Each row is a point on a landscape with many valleys, with its height.
A ball rolls from a point to whichever of its 5 nearest points has the largest drop for the distance, and stops where none of them is lower. Distance is the straight distance between rows; heights are no part of it.
Z_296 height 1.86: [ 70 135 139  88  66 124  84 117 174 124  94 176 175 143  92 114]
Z_786 height 2.97: [ 98  78 121 176 128 151 152 155  94  87 111 100 137 159 113 113]
Z_375 height 2.03: [176 124 120 141 172 100 152 132  98 139 168  87 103  84 166 153]
Z_633 height 1.80: [201 147 104 168 170 115 151 120  89 162 172 142  90  58 165 199]
Z_226 height 2.16: [175 120 122 169 189  72 141 131 109 150 166  31 107 118 129 142]
Z_378 height 2.27: [ 88 127 152 109  71 131  79 138 170 122 107 176 188 122 101 128]
Z_682 height 2.49: [132 124 143 161 134 149 126 160  82 133 161 134 167  69 144 125]
Z_736 height 1.03: [198 139 107 143 168 107 150 112 109 161 163 130  85  79 165 176]
Z_635 height 2.72: [110 102 121 153 130 135 144 148  98 104 133  91 128 149 138 107]
Z_243 height 1.60: [109 132 117  97 125 120 138 114 136 113 116 112 111 163 142  95]
Z_689 height 2.10: [161 113 128 155 166 113 153 148  81 132 174  85 122  82 158 145]
Z_713 height 3.17: [183 155 145 141 135 140 107 129 131 171 152 173 128  76 134 181]
Z_203 height 2.43: [163 133 144 171 154 145 129 155  74 148 172 142 158  43 149 156]
Z_444 height 1.50: [ 83 128 104  79 119 116 145 104 152 101  88 110  99 204 116  96]
Z_697 height 2.82: [118 133 134 121 119 136 125 131 125 127 134 139 142 116 142 101]
Z_447 height 2.28: [141 115 128 161 163 102 142 138 118 124 133  37 115 172 111 119]
Z_873 height 1.79: [ 98 158 114  58 111 115 127  87 165 123 104 149 110 170 137  95]
Z_223 height 2.42: [150 101 134 211 176 117 144 150  89 123 140  36 132 161  95 124]
Z_242 height 2.66: [122 127 166 125  97 140  86 153 153 135 131 175 184  97 117 142]
Z_470 height 2.65: [ 64  81  94 114 122 135 164 116 150  77  42 141  96 212  62 120]
Z_245 height 4.03: [152 162 154  87 110 132  88 114 191 160 125 183 125 118 123 151]
Z_28 height 2.21: [173 128 113 133 178  64 142 114 138 150 153  40  91 137 138 134]
Z_685 height 4.09: [144 168 154  67 101 123  91 101 205 156 121 188 121 139 121 144]
Z_292 height 2.31: [110 107 119 134 135 126 148 133 118 100 119  77 118 174 126 111]
Z_624 height 2.04: [145 136 119  87 149  91 145 106 144 129 136  86  90 152 157 113]
Z_476 height 1.65: [ 56 116  98 107  89 145 135 109 136  96  68 155 126 178  93  95]
Z_562 height 5.99: [184 165 131 119 139 131 120 108 146 174 142 171  97  97 146 163]
Z_835 height 2.48: [140 121 156 182 138 156 116 170  73 139 168 145 184  48 137 141]
Z_225 height 1.49: [ 49 124 104  98  73 144 113 106 146 105  66 171 147 163  81  98]
Z_755 height 0.14: [174 172 155  93 106 141  84 118 201 170 123 184  94 129 121 199]
Z_914 height 2.37: [ 95 140 143 103  84 134  90 125 165 128 116 169 171 125 109 116]
Z_660 height 2.47: [124 121 156 167 120 155 105 165  95 136 156 153 186  68 133 128]
Z_653 height 2.92: [127 147 170  82  88 126  77 132 205 139 116 187 150 127 110 159]
Z_182 height 2.32: [103 123 139 146 105 150 110 145 112 123 132 147 171 100 126 105]
Z_934 height 1.18: [ 60 125 119 113  72 146 110 116 145 112  85 165 160 149  92  95]
Z_95 height 2.22: [148 109 132 177 167 102 142 148  96 125 151  39 119 145 120 126]
Z_208 height 2.11: [193 156 127 160 154 136 128 126  98 167 162 162 112  59 150 191]
Z_942 height 2.08: [134 147 114  64 142  90 146  95 162 126 123  92  84 174 153 103]
Z_543 height 1.97: [122 127 122 108 132 120 140 123 123 120 134 105 114 142 148 105]
Z_630 height 1.89: [133 125 118 111 146 103 147 123 131 119 139  73 104 159 145 113]
Z_897 height 1.73: [ 76 135 111  91  97 135 124 108 140 111  96 148 135 161 118  90]
Z_489 height 0.52: [ 93  72 109 160 137 143 159 135 132  76  75 105 119 201  81 120]
Z_317 height 2.73: [158 136 134 129 141 130 132 133 111 144 157 138 131  85 155 134]
Z_683 height 1.39: [ 76 119 102 100 114 132 146 116 138  93  84 119 111 197 112  99]
Z_833 height 2.36: [173 141 141 156 148 141 133 137  97 155 163 156 138  54 148 162]
Z_961 height 2.64: [118  78 130 193 145 141 148 164  76  95 132  72 139 153 120 120]
Z_536 height 6.14: [161 162 132  88 131 125 122  98 156 154 136 161 104 114 152 124]
Z_690 height 2.68: [195 164 118 156 149 132 131 116 114 176 152 167  97  72 147 195]
Z_364 height 2.61: [165 136 120  98 154  95 148 111 139 140 149 100  86 124 167 130]
Z_529 height 2.44: [160 138 153 159 140 149 112 152  99 152 162 164 164  53 136 153]
Z_987 height 2.23: [111 148 129  80 110 125 122 106 153 131 118 152 130 143 136  95]
Z_128 height 1.88: [ 60  99  96 123  96 152 143 120 130  82  67 156 126 173  84 100]
Z_386 height 2.46: [124  96 130 174 149 123 145 149  98 107 131  55 125 165 114 120]
Z_124 height 1.98: [ 71  94 100 130 110 150 148 124 124  78  76 131 120 186  96 106]
Z_791 height 1.92: [ 79 122 131 134  87 152 110 133 125 116 111 155 166 125 111  98]
Z_309 height 4.57: [175 161 150 120 124 139 101 120 155 168 138 177 123  93 133 168]
Z_675 height 2.80: [164 131 121 117 156 108 147 121 122 144 156 108  99 101 168 134]
Z_555 height 2.50: [135 130 146 144 132 142 121 148  97 139 155 139 156  79 144 126]
Z_168 height 0.41: [ 84 113 110 120 111 138 141 131 123  95 105 121 128 167 123  97]
Z_669 height 3.59: [154 154 161 112 116 140  96 128 165 158 134 175 142  97 127 153]
Z_759 height 1.99: [ 87  94 114 146 114 149 148 140 108  88 103 115 134 164 116 102]
Z_94 height 2.45: [106 111 132 166 116 156 128 156  81 113 142 126 159 109 134 106]
Z_494 height 2.01: [131 136 113  89 144  91 143 102 157 120 123  71  92 187 136 109]

Call two points neighbours if one is among the 5 nearest of the other. Go from one point of each pair to the other, from neighbour to neighbour, staying as low as possible. Name the highest point that can't be avoided.
Z_755, Z_934 => Z_653
Z_736, Z_168 => Z_28
Z_168, Z_934 => Z_476

Two balls start at each pair of points below. Name the first point that both come to, or write none.
Z_697, Z_182 => none
Z_309, Z_529 => Z_208
Z_95, Z_203 => Z_736
Z_987, Z_364 => Z_243
Z_476, Z_94 => none
Z_786, Z_630 => Z_168

For each start below, name the point where the ball stops.
Z_536 => Z_168
Z_653 => Z_934
Z_28 => Z_168
Z_660 => Z_934
Z_447 => Z_168
Z_961 => Z_736
Z_223 => Z_736
Z_562 => Z_736
